A landscape with many valleys, sampled at points; each row gives a point and its height.
A ball rolls from a point to the lowest of its 2 nearest points, and stops where none of them is lower. Distance is the straight distance between rows; heights are no part of it.
J938: [-13   3 -22 -12 -11   8   7 -10 -14 -16   0   7 -15  -1  20   7  -1 -22
  -2   2  13  12  -2 -11   0 -14  12   0  17   7   6 -27]  (h 556)
J435: [  7  -8  -6   4  14   8   5 -15   6  20  -4   6  15   0   7 -19   0  16
  -1  14  -4 -10  -6  13   1  -9 -12  -4  -9  -2   1 -13]  (h 212)
J579: [-10  24  -5   3  14  -6 -18  17  24 -28 -15 -14 -15  10  -7  15  26  -2
 -17  -5  -8  17   0   2  -4  32   7 -15   7   2  -6 -11]  (h 505)
J882: [-10  -1   8  -7 -17   9  16   0  -6  -5  12  -9  -2 -11  12  31 -11 -12
  -8 -15   7   9  -6  -3  -4   8   4  -4  -4   5   6  -5]  (h 329)
J272: [ 16   0  -4  -2 -25  -5  -6 -16 -11   8  10   2  11 -15 -11   0  -8 -19
  -8   4 -10  17   0  -9   9  -5   4  21  13   3 -18 -16]  (h 252)
J558: [ 32  -7  -1   3   2  -9 -10 -20  -7  12  10   1  -6 -15  21  -4 -17 -11
   7  20 -20  -5   7  -6  18   4 -16  21   3  11   2  -4]  (h 57)
J948: [ -2   5   1   7  -2  13   2  -3   4   5  -1   0  16   4 -28 -16 -12  24
   6 -18  -5 -17  -6  10  -7 -11   5  -2  -1 -15 -12  27]  (h 301)
J708: [ -5   7 -21  -5 -10  -8 -17  -2  -9  -4   6  -2   0  -2 -29  -6  10 -31
 -26  14   7  10   4 -21  -3 -16   5  19  15  15 -29  -1]  (h 358)
J381: [-12  -2 -14   0  -4   2  -4 -11   1 -12 -12   2   3   2   0 -22  16 -12
 -13  17   9  15   0  -3   4  -7   2   7  14   4 -13 -25]  (h 670)
J801: [-10   5  -1  -4  -6   8   8   5  -4  -2 -20  12  -6   7  18   6  22   5
   3   8  -2  19 -15   9   2   8   6 -10   7   7   8 -32]  (h 687)
J987: [ 16 -21   3  10 -19  -9   8 -13  -7   5  22 -10   9 -25   6   6 -17  -9
  -3   1 -12   8   7 -11  20  21  -5  12   6   5  -9   1]  (h 249)
J868: [ -3 -16  -4  -3 -43 -13   7  -8  -9   3  20   6   8 -21  -1  13  -7 -11
   6  -8   0  27  -1 -17  15   2  12  17  16  -4 -17 -13]  (h 321)
J98: [ -2  11  11  11  22 -24 -23  12  26 -20 -20  -5 -22  19 -19  -4  22   6
  16   5 -12   2   8   8 -10  14  -3 -10  12 -19   5   6]  (h 410)
J640: [ 13 -20   0   2   0   7  20   8  -4  13  -9  19   1   4  22   2   2  20
  12  11   6   3   3   4   6  -1  -3  -9  -1   4  20 -16]  (h 720)
J19: [-28   0  12   4  19  -4 -10 -14  -2   0   6 -24   2   3 -14  -1 -10  -8
   4 -12   5 -27   0   3 -20 -17   2   9 -14  -2   5  32]  (h 135)
J666: [ -2 -14  -3   0 -26 -24  -3  -7 -12  12  18  21  -3 -13  16   4   1  -6
  22  17  -3  21   4 -12  16  -4  -2  25  16 -10  -4 -16]  (h 539)
J605: [ 18   2   6   4  17   9   4 -10   0  -7  -3   9  -5  10  -4 -10 -17  25
  11 -20  13 -19  -1   3 -10  -9  11  -6  -7  -7  11  16]  (h 475)
J778: [-24  -7   3 -18 -28  -4  10  15  -6  -9   5  12 -12  -1  13  17  10  -6
  -4  -8  11  21 -10 -10   2   4   3   0   1  -3  -5  -9]  (h 647)
J411: [ 14 -16   4  11  -6 -12  10 -15  -7  20  17   0   7 -19  25   5 -15  -9
  16  20 -10   3   2  -4  18  11 -19  13   5   8  12 -14]  (h 122)
J25: [ -2  17  14   8   7  10 -10   2   8  -2 -18   6   7  18 -28  -9   9  22
   2 -14  -9   1 -17  15 -18   9  10  -6  -4 -12  -6   1]  (h 646)
J678: [ 39   3 -12  -2 -11   0 -14 -12  -9   5  12  -1  -1 -16 -18  -2 -22 -14
 -21   2 -11  -7   5 -15  16  -4   5  11   5  20 -20  19]  (h 617)
J776: [ -8  10 -16  -3 -25  11   4  -1  -9  -7 -14   6  11   8 -12 -10   9 -10
 -11  -9   9  27 -12 -13   2  -7  15  10  19  10 -16 -29]  (h 644)
J841: [ -8  11   3 -11  -7  12  15   0 -11  -7  -3   4 -13  -5  25  22  -5 -16
   8   2  -5   7 -13   2  -2   6   4 -16  -1  11  20 -22]  (h 284)
J705: [ 31  -6 -21   2  14   5   0  -7   3  11  11   0   6  -5   7 -19 -23  15
  -2   1  -2 -24  12  -2  10 -13  -6   1  -7   0  -3  12]  (h 530)
J311: [-12   0  11  -3  -6   8   4  21   2   3  -7   4   1   8  -8  -2  15   9
  -7  -9   8  -1   3   3   0   6   3  -5  -3 -12  -6  20]  (h 664)
J885: [ 13 -33   1   7  -4  -7  24  13  -4  14   4  15   8  -8  21   4 -11  17
  20   9   2  -1  14  -8  15   7 -14   1   3   3  20   1]  (h 714)
J911: [-22  19  -3 -16  -2   6   0   6  -2 -17 -10  -6 -17  -1  12  22  11 -21
 -10   0  -7  12 -16   3  -9   9   7 -17   0  12  10 -23]  (h 221)
J767: [ 20 -10  -2   5  17  10  12  -8   3   3   4   6   7   1  11  -8 -21  18
   7  -5   9 -17   7   2   0  -6  -1  -6 -10  -2  11   3]  (h 502)
J253: [  7 -20   0  -1 -22 -12   2   2  -7  19  14   5   3 -13  14  -2   2  -3
   3  14 -10   7   6  -5  18   1 -14  21   9  -8  -8  -1]  (h 510)
J65: [ -8  -6   9  -4 -14   0   7  28  -1   6 -17  16  -5  11  10   7  29  21
   0  -3   3  17  -4   6   5  12   5  -7   4  -6   1  -8]  (h 688)
J762: [ 28 -17 -10   5  -8   2  -2  -3   1  25   9  -2  10 -18   2  -8 -14  21
   4   8 -23 -10   9   3  20   6 -11   8   4  -4 -11   7]  (h 311)
J920: [  4  -2   3   1   6  11  22 -11  -5   0   8  -1  -1  -6  30  18 -19 -13
   9   0   9  -4  -3  -1   0   0  -2 -10  -7  14  24 -13]  (h 340)
J742: [ 14  30  -1   6  18 -16 -10  19   5  -6   3   0 -16  24   4  16  10   2
  18  -1  -9  10   9  -3 -12   6   6 -28   9 -14  19 -20]  (h 480)
J9: [ -5  11  21  -7 -10  -5  -3  25   1  -6   9   0 -16  10  -1  27   9  -2
   4 -18   2   7   1  -1 -11  16   6  -6  -5 -16   5  15]  (h 258)
J237: [ -9  14  -6 -20 -17  -4  -1  28  -5 -13 -11   9 -26  10  17  17  20   3
  -2  -9  -4  25  -9  -8   6  14  13 -15  12   2   6 -19]  (h 754)
J279: [  1   9 -27  -4  -2  -6 -16   5  -2   6  -1  -8   8  -2 -31 -13   8 -23
 -34  10   0  -8   3 -13   1 -16  -3   5   6  17 -30  19]  (h 409)
J299: [ 41  -1 -16  -1  -7   5  -2 -18  -6   7   9   2  -1  -6  -1 -10 -19  -1
 -15   1   0  -3   9 -13  16  -9   6   6  10  10 -13   0]  (h 588)
J550: [-12  20   9 -12   7  -7  -1  21   0 -13   1  -1 -21   4  17  27  12 -14
   4   4  -4   8  -6   3 -10  12  -1 -18  -7  -1  19 -10]  (h 149)
J548: [  0   3  19  -6 -19  -2   8  22  -3   5   1   8 -10  -1  13  31   6   9
  11 -16  -5  13  -2   3   1  21   6 -10  -1 -11  10  -3]  (h 210)
J732: [  7  -4  17  10   9   6   5  -7   0   9  -8  11   0   7  -1   0  -3  31
  23  -5  -4 -11 -10  17 -12   6  -1  -3  -8 -12  17   1]  (h 587)
J842: [  9 -18   2   7 -26   7  12   8   3  24   7  -1  25 -13 -16  -4  -3  15
  -2 -11  -8   2   5   3  15   8   3   2   6  -9 -18  14]  (h 303)
J857: [ 36 -10   0   1 -13  -5 -15 -17 -10  14   4   4  -2 -21   1  -5 -14  -2
   4  13 -32   2   0  -4  23  10  -5  24   9   6 -12  -2]  (h 123)
J850: [ -5  -2 -10  -8   0   1   6 -13  -9  -3   6   0  -5  -3  20   0  -2 -23
  -9  16  13   5   2  -8   3 -16  -5   2   4  10   6 -16]  (h 523)
J875: [  6  -9  -5  -3 -21  -3   0   8  -4  14  14  -3   7  -9  -2  -5  -4  -4
 -15   5  -2  -2  10  -9  13  -4 -10  14   5  -5 -18  17]  (h 482)
J201: [ -2   0   8   3   9   5  11  -9  -8  -6  15 -14  -2  -2   7  23 -15  -9
  -8 -16  18 -13   5  -2 -16  -3   5  -2 -11  12  15  11]  (h 318)
J390: [ 10  14  23   6   7 -13 -12  -8  -3  -9  -6   0 -27  20 -17  -4  -5  15
  21 -13 -13  -8  -9   4 -16  -5   3  -1   3 -14  10  16]  (h 349)
J280: [-25  10  20  -1   7   4  -9   8   7  -9  -5 -12  -1   8 -20   7  12 -12
  -7 -14   7  -4  -1   6 -21   4   6  -4 -12  -6  -7  22]  (h 86)
J901: [  5   3  -6  -9  19   2   8  21   1 -23 -18   6 -17  17  10   1   7   2
  -9   0  18   3  12  -6  -2   1   5 -18  -5   6  17  -4]  (h 583)
J289: [ 28   3  -2  -3 -19  -7 -23 -16 -13   9  -4  18  -3 -11 -14  -6  -5 -11
   8  10 -23  13   3  -3  14  -1   8  33  14  -1 -14  -9]  (h 190)
J917: [ 21 -12   0   6  -7 -10  -9 -11  -5   8  24 -21   5 -25   0   6 -24 -13
  -7   0 -20  -9   9 -11  13  17 -13  16   0  12  -9  20]  (h 306)
J621: [ 18  -1  -3   7   3  -2 -16  -6   4  15  19 -24  15 -23  -8   0 -30   2
   3  -4 -30 -24   6   2   9   8 -14  14  -6   3 -15  25]  (h 356)
J562: [-15  15  12  -7  -4  13   3   5  -3  -7  -2  -8  -1   1   0  21   6 -14
 -13 -10   3  10  -9   5 -15   7   7 -10  -8   5   2  -9]  (h 278)
J517: [-13 -23  12  -6 -11 -10  21  28  -3  10  -2  21  -4   0  22  15  11   7
  17  10   5   9  -1  -1   6   8 -15  -1  -6  -4  17  -2]  (h 686)
J575: [ -1  -2  -5  -3 -23  14  13  -7 -10   3 -13  12   7   3   7  -2   9   4
  -5  -4   2  23 -11   3   7  -2  13   0  13   5  -3 -36]  (h 665)
J600: [ 17 -16  -7   4 -30   5  11 -14  -9  10   1  13   5  -8   8  -1  -2   9
   2  -5   4  21   1  -5  20  -3  18   3  19   4  -3 -26]  (h 684)
J247: [ -1   3   5   4  26   0   6 -21   4   8  12 -12  11  -5  19   1 -19 -12
   6   7  10 -19  -3   6  -8 -10 -12  -1 -19  14  19  -3]  (h 430)
J505: [ 24  -2 -18  -2  10   6   3 -11  -3   2   4   2  -2   4  11 -18  -9  -4
 -16   9  11 -12  11  -9   8 -19  -2   0  -1   7  -4  -3]  (h 558)
J715: [ 10   4  -6  -2 -17  16  11   1  -7  -1   0   2   9   1  -9  -2  -5   4
 -25 -14  21   3   2  -9   7  -5  12  -7   8   7  -9   4]  (h 486)
J932: [ 17  26  12  10  22 -14 -22  -3   4 -14  -5  -1 -22  27 -13  -4   6  14
  16  -6 -11   0  -2   5 -20   1   7 -14   4 -13  10  -4]  (h 391)
J817: [ -9   7   1  -1  13   5  -2  11   2 -13 -10  -1  -5  13 -12  -9   4  12
  -1  -8  13 -16   8   3  -9  -6   4  -9  -4  -8   2  27]  (h 643)
J395: [ -6  -6  -9 -11 -35 -11  -7   8  -6   8  13  12   4  -4  -9  -7   8 -13
  -8   4   6  21   3 -20  14  -8   3  21  16  -9 -28   0]  (h 189)
J116: [-22   7  -7  -9  -7   2  -5  23   7 -25 -19   1 -14  11  -5   2  28  -4
 -22  -3  14  17  -3  -8   4  16   8  -7   7   6 -11  -3]  (h 585)
J654: [  1   6 -20  -8 -13  10   1   4  -9  -9  -4   8   1   8  -8 -13  11  -5
 -26   1  24  11   3 -19  11 -12  12   0  20  11 -12  -3]  (h 518)
J148: [  0  -2 -18   0  31   7  -1  -1  15 -14 -20   3   3   8  -2 -28   6  15
  -9   4  14 -14   4   8  -2  -6   1 -14 -10   1   0   0]  (h 641)
J907: [-16   1  -7   7  16   9  -3 -10  21 -20 -25  -7  10   2 -13 -19  15   1
 -19   6   7   5 -10  12  -3   9  -1  -6  -3  10 -12 -15]  (h 581)
J380: [ -9  13 -13   5  15   7 -11 -16   5  -8   1  -5  11   3 -31 -24 -11  16
   6 -17  -1 -26 -11   7 -15 -25   5  -1  -9  -6 -10  27]  (h 336)
J513: [ -7   0 -11  -4  -9   4  -3  11   1   6   3  -7  14  -1 -16 -13   7 -11
 -23   3   5  -8   6  -5   3 -11  -4   3   3  -2 -23  19]  (h 449)
J295: [-14  -1  21   0   6  -1   9   9   1   0  -3   2   0   0  11  10   5  -4
   7   2   4  -1  -1   8  -7   6 -13  -3 -13  -8  14   5]  (h 302)
J511: [ 15   8  18   5   8  10  11  -6  -1   5  -5  11  -5   8  15  19  -7  15
  19  -7  -3  -3  -9  13  -9  11   6 -16  -9   2  25 -14]  (h 564)
J250: [-10   6  -4   3  21   9  -4 -20  12  -1  -5  -5  16   2 -14 -22  -4   8
  -8  -3   3 -12 -14  15 -15  -8  -1  -6 -17  -1  -7  -4]  (h 628)
J432: [-26   4  -2   0   2   5  -4   4   6  -8  -7 -15   9   2 -23  -1  12 -20
 -29  -1  12   2  -2   0 -13  -3   2  -2  -7  15 -19   5]  (h 88)
J186: [ -6 -12   1  -3 -30   0  13  -2  -7   1  20  -4   4 -16   3  16 -11 -15
 -13 -10  10  13   2 -12   5   4   2   8   4   4 -10  -1]  (h 373)
J49: [ -7  -1 -11 -10   8   3  10  17   1 -26 -23  15 -23   9  18  -2  17  -6
   1  12  12  15   4  -5   9   4   3 -16   5  12  16 -26]  (h 614)
J152: [ -9  -3   1  -1  23 -10  -5  -9   1  13  12 -18  10 -10  16  -5 -11 -16
  -3  18  -1 -21   7   3  -2 -10 -23   8 -16   8  13  11]  (h 462)
J649: [-34  -5   4  -6   6   0  -3  12   9  -4   2 -12   2  -1 -12   2  13 -20
 -17  -1  12  -8   5  -1 -10  -3  -5   0 -12  -3 -12  22]  (h 27)
J681: [  4  28   7  -2  33  -2  -3  -3   6 -17  -6  -2 -18  14  12  18  -2 -11
  15   0   0  -8  -5   6 -17   1   7 -24 -12   7  25 -13]  (h 485)
J574: [-15  15   0   4  12   6  -7  11  20 -24 -24  -5   0  12 -18  -3  23   3
 -19  -6   3  10  -6   7  -4  19   7  -8   1   4 -10  -1]  (h 548)
J487: [ 16   7 -14  -2  14   0 -11 -18   2   9  10 -14  14  -8  -7 -14 -12  -7
 -20   6  -7 -19   1   1  -3 -14  -6   7 -14  11 -12   6]  (h 645)
J615: [-19   2  17   4  12  -6 -16  15  16 -10 -18  -3 -14  15 -19  -8  22   6
  18  -3  -9  -6   4  14 -10   7   0  -4  -1 -24   1  22]  (h 367)
J445: [ -7 -21  13   3   5  -8  22  24  -2  10   3  15   7   0  18   9  -8   3
  24  11   1  -5  10  -2   3   5 -23   2  -7  -1  25  10]  (h 700)
J374: [-18 -14  -8  -3 -23 -14   6  -1 -13   5   2  26  -4  -6  20   4  16   2
  21  15   8  25  -4  -8  11  -9   8  13  20  -6   5 -29]  (h 565)
J650: [-25   2 -15  -2 -21  -9  -6  -7 -10  -2   2  17   6  -1   4  -3  16 -12
  12  10   5  31  -5  -6   3  -7  11  20  19 -11  -8 -33]  (h 591)
J789: [  8 -12   6   8   2   6  13 -14  -3  17   8   1  13 -10  18   0 -11   3
   6  12   0  -5  -5   8   6   0 -13   2  -6   1  10 -10]  (h 172)
J370: [-17  -7   3  -4  18  -3   7   7  -4  -5  12 -12  -4  -3  10  12  -4 -16
  -5   0  20 -13   9  -4 -14  -7  -9   1 -14   7  16  17]  (h 274)
J711: [-27  -3  21   1  16  -6  -3  17  14  -6 -12   0  -5   6  -3   2  20  -5
  14   9   0  -2   2  12 -10  11 -11  -8 -11 -15   9  11]  (h 334)
J210: [ 27 -10  -2   7  15  -6  -4 -16   3  15  18 -10  11 -16  21  -7 -29   1
   6   8 -14 -20   4   1   9   7 -20  10  -9  11   6   3]  (h 124)
J26: [-32   0 -11 -13 -28  -4  -1   5 -11 -14  -6  16 -10   2   8   5  17  -8
   3  -2   8  29 -14 -10   4  -1  16   8  18  -3  -7 -27]  (h 618)
J160: [  5 -11   2  -5 -42 -21 -13  -2  -6  12  20  13   6 -21 -13   4  -1 -13
   7  -1  -9  22   2 -19  19   5   4  28  15  -9 -28   3]  (h 260)
J670: [ 30   8 -16   0  -9   4  -7  -2   2  18   8  -3  15 -14 -22 -11 -19   5
 -15  -1 -19 -13  -1  -3  15  -7  -4   5   0   5 -22  18]  (h 649)
J947: [ -6  -6  13  10  11   2   5 -16  -1   5  20 -20  13  -8   3   7 -22  -4
   4 -13   7 -21   4   1 -11   0  -8   8  -9   2  11  21]  (h 361)
J908: [-17   0 -17  -3   3   8   2   0   4 -27 -26   6 -14   8   9 -10  19  -8
  -9  11  13  20  -4  -2   9   4   8  -6  14  11   0 -28]  (h 642)
J142: [  4  -8   7   7   2  15   4   4   3  17 -18  11   9  12  -7  -4  15  37
   6  -4  -2  -2  -8  15  -6   5   6  -7  -3 -10   3  -2]  (h 605)
J462: [  4  18  28   3  -1 -15 -15  11  -1  -4   6  -4 -24  19 -12  14   6   1
  17 -14 -10   3   0   0 -18   5   5  -5   6 -22   9  15]  (h 308)
J325: [-13  14  -7  -9  -3 -12  -5  30   8 -13 -12   3 -19   9  17  17  32  -3
   4   7 -16  24 -10   2   3  23   3 -20   8  -1   7 -27]  (h 729)
J53: [ 17   0  -9   0   5   1  -1 -20  -6   8  18 -17   4 -11   0   6 -19 -18
 -24   0   2 -12   6  -7  -3 -11   2  11  -4  20  -7   4]  (h 619)
J928: [-18  20  21   2  21  -6 -17  -7   4 -15  -6 -17 -14  13 -16  11   8 -10
   1 -10   2  -6  -4  11 -27   1   9  -7 -11  -1   8  11]  (h 145)
J691: [-13   2  11   2  19  -7  -6 -19  -3 -12  -4 -11 -12   9 -15 -10 -16  11
  20 -15  -2 -26  -7   4 -17 -22   0   8 -11  -4  13  31]  (h 181)
J416: [ -7   5  12   6  22   7  -5 -18   8  -1  -9   6   1   9 -12 -17  -4  23
  16  -6  -5 -14 -17  19 -18  -5   0  -4 -14 -10   9   1]  (h 606)
J731: [-16   7  -9  -3 -17  13   3  14  -2 -16 -19   5   3  15 -13 -10  20   0
 -19  -8   9  25 -10  -8  10   8  13   1  12  10 -15 -15]  (h 616)
J8: [  8  -2  -1  10  19  -3  -6 -19   5  16  17 -14  16 -14   5 -12 -31  12
  14   0 -14 -28   2   9  -2  -7 -17  11  -9  -3   7  11]  (h 169)
J780: [ -5   8  19   7   8   2  -8   8   6   8 -20   8  -1  16  -6   3  23  21
  12   1 -10   6 -11  20 -12  14   4 -11  -3 -12   4  -8]  (h 624)
J149: [ -9 -11   3  -4 -11   4   9  12  -1   9  -6  10   5   3   8  -8  17   7
  -4   4   7   6   2   3   8   2  -7   0   0  -9  -3  -1]  (h 682)
J205: [ 14 -22   2  13  -4  -3   9   4   1  15  18 -12  15 -19   8   0 -19  13
  11  -3 -12 -10  16  -2  13  14 -11   7   5 -10   0  20]  (h 275)
J701: [-11  -1 -15   3   4   9  -2   2  11   6 -13  -3  22   2 -20 -28  13  13
 -14   7  -4  -5  -3  14   0  -6  -8  -3  -1  -5 -21   1]  (h 209)
J106: [ -8   3  29   6  14  -6   2   1  -3  -5  -4   0 -11  10   0   6  -7   2
  26  -5   0 -11   0   5 -15  -1  -8   5  -8 -12  24  20]  (h 263)
J910: [ -2   5 -14  -1  14  11  -2 -16   7  -6  -8  -8  13   3  -9 -20   3  -8
 -26   5  12  -3  -4   3  -6 -12   3  -4  -8  14 -15 -12]  (h 611)
J647: [ -9  -1   1  12   7   3  -9 -15   8  11  15 -19  14  -4 -11 -12 -26  13
  22  -9 -16 -28  -1   8  -7 -15 -11  13  -8 -13  -4  27]  (h 207)
J782: [ 17  19   6   2  28   3 -12 -10   6 -18 -11  10 -16  22  -9 -10  -4  20
  11 -17   3 -12 -10   5 -19  -3  14 -13 -10  -5  10   2]  (h 437)
J153: [ 18 -16   0   3 -38  -4   7   1  -4  16   8   5  18 -17 -18  -4  -3   3
  -7  -7  -4  17   6 -13  27   5   7   8  17   0 -22   3]  (h 342)
J968: [-18 -14   9 -16 -23 -12  10  28  -3   2  -4  23 -16   5  22  19  19   6
  12   0   3  23 -10  -5   8   9  -1  -7  -3  -6   2 -12]  (h 668)
J363: [ -9   1  23   4  24 -16  -3 -12  -4 -13 -10  -2 -19  13  -7 -12 -16   7
  37  -1 -10 -22 -11   6 -14 -15 -10   3 -10  -3  28  20]  (h 223)
J878: [-23   1   4   2   6   4  -7   1   5   8  11 -23  18  -5 -23  -4  -2 -15
 -10  -7   2 -20   3   3 -15 -12  -4   7 -10  -3 -14  31]  (h 85)
J866: [  2  -7  15   7 -10   9  11  -8  -1   7  13 -11  17 -11  -9   7 -16   3
  -6 -15   5  -7   5   2  -2   7   0   3  -5  -4  -4  19]  (h 395)
J956: [ -8   9 -18   2  24   2  -9  -9   7  -4   2 -13  14   3 -25 -16  -3   0
 -17  -6  10 -26   0   4 -15 -22   7  -5 -11   8 -12  25]  (h 375)
J623: [ -2 -13   6   9 -14  11   5   7   5  16   4  -3  15  -3 -14  -6  -8  23
  13 -15  -5 -13   6   8   6  -1   1   4   4 -21  -8  30]  (h 270)
J750: [ 14  11   1  -1 -10  25  11  -6  -3  -5  -5   2   6   5  -5   9 -10   6
 -14 -23  10   5  -9   1  -2   3  19 -13  -1  10  -1 -10]  (h 456)
J453: [  8  -5 -16  -8  -4  -9  -1 -11 -15  -7  18   4 -17  -7  19  10 -12 -26
   0  16  12   8  13 -21   5 -15   0  16  13   6   6 -12]  (h 555)
J644: [  6   7   5  -3  27  -4   1  14  -1 -22 -12   5 -16  18  -3   2   0   5
   7  -4  12 -10  14   1 -13  -4   7 -15 -10  -2  23  14]  (h 613)
J108: [ 24 -21   0   9 -28 -18  -5 -18 -10  10  17   2   2 -26   5   3  -8  -5
  12   8 -22  18   5  -9  26  18   4  20  13   1 -13  -9]  (h 191)
J696: [ -3  18   3   2  24 -15 -16  19  17 -27 -16  -7 -19  15  -6   9  21  -2
   0   2   2   5  10   3  -9  18   3 -18   2  -7   9   1]  (h 457)
J769: [ -7   3   3   0   2  -6   3  23   3   1 -21  14 -13  10  18  15  35  10
  16  19  -8  19 -11  11   0  18   0 -20   4   5  16 -29]  (h 706)
J584: [ -9   7   3  -2  21   4  15 -10   0  -4   0  -2  -1  -2  24   7  -5 -19
   7  18  12  -5  -5   4  -1  -8 -11 -12 -14  19  25 -18]  (h 386)
J839: [ 14  -3  13   7 -14  14  15  -1  -4   4   0   1  10  -5  -4  12  -8  18
  -3 -20   5   6   0   4   3  13  14  -8  -1  -4   0   1]  (h 427)
J982: [  9  -5  -8   2  -7  10   4 -11   0  16  -6   4  20   1  -6 -21   5   8
 -14   6  -3   4  -6   9   5  -6  -4   4   3   1 -17 -16]  (h 250)
J738: [ 13  12 -18   2   8   2 -13  -9   6  13  16 -15  20 -10 -21 -12 -23   5
  -8  -9 -14 -27   0   3  -4 -18  -3   6 -11   1 -17  27]  (h 669)
J276: [  1 -20  -9   1   4  -1   5  14   1  23   3   2  10  -3  12 -13   0  16
  12  18 -10 -15  13   7   9 -10 -21   5  -1 -13   3  11]  (h 125)
J822: [ 15  -5 -10  -7  -7 -10  -9 -10 -14   4  21  -5 -11 -12   5   8 -12 -22
 -16  11   2   0  14 -19   6 -10  -5  21   7  11  -7   4]  (h 586)
J508: [ -5   5  -5   7  30   7 -10  -6  24 -20 -28   6  -1  10 -11 -20  15  22
  -2   0   3  -4  -9  17  -9  11   4 -13  -7   0  -1  -8]  (h 612)
J365: [  8  17   4  -3  22   7  11  13   1 -12 -11  14 -15  12  21  16  -2  -7
  17   6  -3   0  -5   4  -5   3   1 -28 -10  12  28 -21]  (h 527)
J426: [ -1   1 -15  -8   8   8   4  13  -1 -16 -14   4  -7  12   0 -13  13   5
 -24   3  26   0  12  -9   8  -6   5  -9   5   6  -2   4]  (h 551)
J554: [ -7  -5 -14   2   2   8  -4  12   9  17  -1  -6  14  -1  -8 -20   6  17
   2   9 -12 -17   8  14   6 -13 -14   0  -4 -18 -14  16]  (h 165)
J754: [ -2  -5  -6  -7  13 -11  -2  -8  -4   7   7  -4  -1  -6  18 -14   0 -19
  -6  27   0  -5  11  -3   7 -14 -21  10  -2   5   5  -5]  (h 492)
J689: [ 19  34   9   3  19  -6 -12  -3   2  -8   3  -3 -18  20   3  19  -2   1
  18 -12  -9   0  -3   6 -20   4   8 -18  -1 -10  17 -12]  (h 436)
J10: [ -8 -16   4  11  -5   4  -1   5   7  19  19 -18  16 -11  -3  -3 -14  11
  20  -8 -17 -21   9   6   3   0 -14  14   1 -19  -7  32]  (h 241)
J197: [ -2   2  -7  -5 -16   0  -5 -10  -9   5  11 -10  10  -7 -13   3  -1 -30
 -25   5   5   9  -1 -13  -5 -13   0  14   5  14 -20  -7]  (h 307)
J12: [ 21 -27   1   9 -17   6  23 -10  -4  11   5   6   5 -13  18   7  -8  16
   9  -1   3  13   7  -3  21  11   9  -5   9   3   7 -18]  (h 701)
J753: [-24   3   6 -10  17  -7   4  11   3 -19  -2  -7 -17   0  10  21   8 -21
  -7   6  16   0   3   1 -12   0  -3 -12 -16  10  18   0]  (h 220)

For each start below, name the point where the ball stops.
J426 | J550
J670 | J548
J776 | J649
J445 | J558
J65 | J558
J907 | J649
